Points, in no order, along strands that fork and pass close to each other.
Points whose rows are less than 79.5 apart are linked; no others are. Some points are linked to none.
Q_278: [-33, 11, 9, 34, 2, 4, -44, 45, -59, 9, 9, 47, 4, -5, 13, 27, 56, 20, -6, 9]
Q_55: [14, -27, 0, -10, -23, 5, 27, 16, -14, -3, 20, 37, 15, -7, 23, -25, 40, -18, 12, 2]
Q_937: [25, 5, -15, 0, -25, 25, 15, -11, -22, -29, 20, -30, -2, 5, -24, -11, -36, 20, -2, -1]
Q_517: [-1, -23, -7, -11, -17, 12, 14, 36, -7, -22, 25, 6, -21, -10, -33, 20, 13, 38, -6, 22]
Q_976: [-6, -30, 2, -1, -3, -9, 28, -15, 5, -50, -12, -17, -1, -4, -47, -16, -28, -1, 8, -7]
Q_813: [27, 28, -11, -4, 0, 34, 22, -52, 29, 10, -43, -28, -17, 33, 8, -19, -1, -6, 5, -24]
Q_928: [-19, 5, -10, 15, 23, -6, 19, -46, 4, -36, -65, -7, -13, 30, -19, 7, -6, 10, -2, 5]
Q_484: [-14, 17, 20, 23, -1, -11, -6, -19, -34, -26, -1, -17, 13, -12, -32, 5, -45, -1, 1, -14]
Q_953: [-21, 35, 34, -4, -28, 29, -11, -23, -27, -38, -28, 0, -4, -1, -36, 36, -22, 30, -4, -21]
Q_685: [-29, 14, 23, -16, -16, 19, -11, -18, -3, -12, -58, 23, -14, 8, -12, 35, 2, 25, -19, -18]
Q_76: [10, 10, -15, 8, 3, 18, 18, -24, -25, -2, -30, 3, 40, 19, 57, -41, -14, -39, 14, -8]
Q_315: [12, -17, 13, -39, -3, -1, 0, -19, 42, 12, -27, -13, 2, 2, 4, -9, -21, -24, -4, -40]
Q_177: [18, 12, -2, -20, -20, 21, 8, -4, 24, 29, 20, 7, -15, 3, 13, 2, 16, 1, 9, 3]
Q_479: [-15, 1, -7, -4, 13, 8, 7, -26, 14, -23, -63, 8, -25, 23, -15, 31, 21, 33, -16, 9]
Q_143: [19, -20, -10, -13, 5, -6, -4, 18, 33, 33, 23, 2, -11, -4, 13, -8, 24, -4, 2, 15]
Q_458: [-22, -8, 1, 29, 2, -15, -24, 43, -50, -6, -5, 10, 20, -18, 18, 1, -15, 2, -19, 1]
Q_779: [4, -31, 10, -21, -22, 4, 15, 44, -15, 2, 46, 37, 0, -25, 4, -1, 37, 1, 4, 5]
Q_157: [-18, -31, 5, 6, 10, -23, 8, 11, 28, -46, 17, -15, -18, -16, -53, 3, -7, 12, 11, 9]
Q_780: [-25, -12, 23, 8, -6, -28, -3, 11, -29, -18, -14, 4, 28, -25, -1, -13, -33, -12, -8, -27]
Q_213: [28, 16, -30, 5, 26, 15, 16, -35, 31, 26, -43, -12, -18, 43, 23, -24, 22, -13, 4, -1]
Q_91: [-12, -14, 19, -50, 1, 13, -1, 7, 66, -18, 0, -6, -37, -8, -29, 40, 16, 16, 6, -10]
Q_474: [14, 17, -20, 0, -24, 40, 11, 8, -18, 25, 31, 12, 1, 5, 36, 9, 22, 15, -2, 19]
Q_814: [-16, -26, 8, -24, -20, 11, 7, 36, -24, -33, -15, 41, -10, -8, -22, 18, 36, 33, -13, -1]
Q_45: [26, -10, -25, -6, 13, -1, 3, -10, 48, 18, 20, -7, -15, 9, -3, -44, 29, -34, 16, 9]
Q_992: [12, 37, -31, 28, 19, 8, 13, -29, -32, -6, -11, -33, 20, 32, 13, -7, -42, -1, 8, 15]
Q_98: [3, 11, -3, 31, 14, -24, 10, -22, -23, -9, 3, -25, 22, 0, -7, -13, -45, -16, 9, 6]
Q_198: [8, -8, 10, 8, -3, -27, -9, 38, -4, 31, 74, -11, 9, -28, -4, -1, -17, -7, 2, 3]
Q_668: [8, -4, 33, -43, -25, 2, -7, -4, 15, 22, -3, -3, 13, -22, 18, 7, -28, -13, 1, -38]
Q_564: [6, 12, -24, 40, 31, -39, 10, -26, 14, 7, 30, -33, 16, 17, -14, -26, -20, -28, 21, 32]
Q_145: [-34, 47, 25, 38, 17, -26, -37, -6, -16, 40, -6, 11, 14, -1, 17, 27, 7, -10, 3, 9]
Q_415: [16, 21, 20, -4, -26, 31, 6, -19, -23, -43, 2, -21, -16, -8, -42, 20, -37, 36, -5, -15]
Q_537: [2, -1, 42, -20, -24, 2, 28, -33, 19, 2, 26, 15, 15, -9, -2, -13, 4, -26, 30, -26]
Q_323: [5, 19, -13, -3, 4, 13, -24, -3, -6, 17, -59, -24, -5, -3, 38, 16, -40, 21, -45, -16]
Q_436: [31, 11, -8, -29, -29, 44, 17, -31, 25, 13, 0, -5, -17, 18, 8, -21, 19, -4, 8, -21]
Q_259: [13, -9, -6, -4, -17, 19, 31, -25, -9, -11, -9, 18, 19, 15, 32, -37, 15, -29, 18, -9]
Q_734: [-25, 40, 24, 31, 18, -13, 4, -22, -23, 16, 10, 22, 27, 16, 8, 13, 17, -20, 33, 16]
Q_493: [-2, -27, -18, 1, -6, -17, -11, 54, -27, 6, 13, 1, 9, -26, 14, -3, -19, 12, -29, 9]
Q_587: [-9, -16, 28, -17, -6, -20, -14, 47, 13, 10, 54, -8, -11, -41, -25, 25, -4, -1, 7, 3]
Q_784: [-24, -43, 20, -24, -1, -17, -13, 48, -33, -31, -30, 49, 3, -16, -3, 9, 35, 10, -20, -14]
Q_760: [16, -11, -35, 9, -10, 15, 22, 3, -10, -17, 24, -8, -8, 11, -21, -13, 4, 21, 4, 20]
Q_389: [-6, -17, 4, -33, 10, 13, 10, -15, 48, -20, -35, 12, -28, 13, -16, 24, 30, 25, 0, -10]
Q_487: [-30, 8, -13, 20, 12, -23, -47, 26, -16, 17, -19, 2, -12, -6, -1, 36, -7, 24, -35, 15]
Q_800: [21, 4, -16, -14, -17, 7, -23, 34, -2, 50, 22, -8, 6, -20, 51, 4, -12, 7, -25, 1]
Q_925: [7, 17, -19, 15, 1, 21, 8, 12, -34, 17, 6, 35, 13, 20, 48, 10, 45, 11, -2, 36]
Q_847: [31, 0, -38, -13, 12, 9, -20, 14, 55, 12, 52, -48, -40, -2, -29, -15, -13, 10, -4, 13]
Q_737: [49, 12, -47, -6, 0, 42, -11, 0, 18, 26, 40, -44, -37, 16, -15, -39, 2, 14, -9, 5]
Q_629: [23, -40, -36, -26, -4, -5, -20, 61, 4, 30, 7, 2, -6, -21, 36, 0, 1, 4, -33, 7]
Q_699: [0, -32, -9, -8, 21, -22, 13, -26, 30, -15, -47, 12, 0, 17, -3, -24, 17, -21, 3, -6]
Q_837: [-11, -19, -8, 23, 22, -35, 3, 9, 15, -14, 18, 6, -5, 1, -23, 5, 10, 6, 8, 33]
Q_456: [16, 19, -5, 25, 1, -16, -17, 25, -25, 28, 80, -31, 10, -19, 7, 9, -39, 7, -13, 9]
Q_351: [-9, -11, 27, -38, 5, -2, -15, 24, 55, 4, 34, -7, -21, -23, -20, 37, 13, 1, 21, 0]
Q_64: [-17, -4, -23, 48, 40, -49, 4, 9, -15, 8, 18, -5, 14, 12, -7, -5, -6, -12, 5, 42]
Q_34: [19, 42, 11, -2, -2, 10, -17, -27, 23, 25, 29, -29, -22, -7, -13, 35, -28, 24, 2, 8]
Q_413: [-17, 12, 60, -19, -16, -11, -4, -6, 7, 14, 13, 14, 14, -26, -5, 15, -11, -17, 14, -31]
Q_464: [39, 5, -41, 4, -1, 34, 15, -21, 18, 3, 26, -26, -20, 28, -16, -56, 17, -12, 16, 7]
Q_573: [-7, 16, 29, 18, 3, -6, 24, -37, 2, 0, 19, 14, 22, 8, -2, -5, 8, -33, 41, 6]
Q_854: [-14, -48, 1, -4, 6, -32, 25, -10, 10, -38, -29, 1, 13, -8, -20, -29, -11, -20, -3, -16]
Q_270: [-33, -22, 41, -12, 0, -22, -22, 42, -27, -2, -8, 32, 2, -29, -9, 12, 18, -2, -9, -24]
Q_418: [-34, 17, 26, 33, 17, -28, -41, 10, -29, 23, -33, 24, 37, -8, 42, 5, -6, -31, -13, -9]
Q_5: [4, 13, -27, 26, 11, 5, 22, -39, -13, -26, -54, -27, 7, 36, -5, -13, -30, -3, 6, 6]
Q_298: [-5, 6, 2, 11, 9, -10, -10, -8, -11, 22, -30, 3, 37, 0, 56, -13, -15, -28, -14, -6]
Q_848: [-18, 28, 3, 22, 11, 14, -22, 16, -54, 3, -26, 51, 22, 11, 35, 24, 55, 11, 4, 22]
Q_620: [1, -10, -4, -16, 12, -4, 7, -39, 64, -13, -25, -15, -16, 17, -13, -22, 6, -18, 6, -19]

Follow the links from the first point to the second, and from the first to the third. Name the last point that the two ways share.
Q_493; Q_198; Q_620 -> Q_98
Q_458; Q_760; Q_55 -> Q_98
Q_814; Q_493; Q_198 -> Q_479
Q_668; Q_351; Q_415 -> Q_479
Q_847; Q_213; Q_848 -> Q_177

A fork is a point with three links. Follow the links from the first point to the second and name the forks in between, in order.
Q_418; Q_458 -> Q_98
Q_270; Q_587 -> Q_479
Q_91; Q_157 -> Q_479, Q_98
Q_278; Q_737 -> Q_177
Q_537; Q_937 -> Q_98, Q_479

Name the points in between on the shortest way along the links from the first point to the second, in order.
Q_315; Q_629 -> Q_620, Q_699, Q_854, Q_976, Q_157, Q_837, Q_64, Q_564, Q_98, Q_484, Q_780, Q_458, Q_493
Q_780; Q_779 -> Q_484, Q_98, Q_564, Q_64, Q_837, Q_157, Q_976, Q_854, Q_699, Q_620, Q_315, Q_668, Q_413, Q_537, Q_573, Q_734, Q_145, Q_418, Q_298, Q_76, Q_259, Q_55
Q_458; Q_517 -> Q_780, Q_484, Q_98, Q_992, Q_5, Q_928, Q_479, Q_685, Q_953, Q_415, Q_937, Q_760
Q_278; Q_847 -> Q_848, Q_925, Q_474, Q_177, Q_143, Q_45, Q_464, Q_737
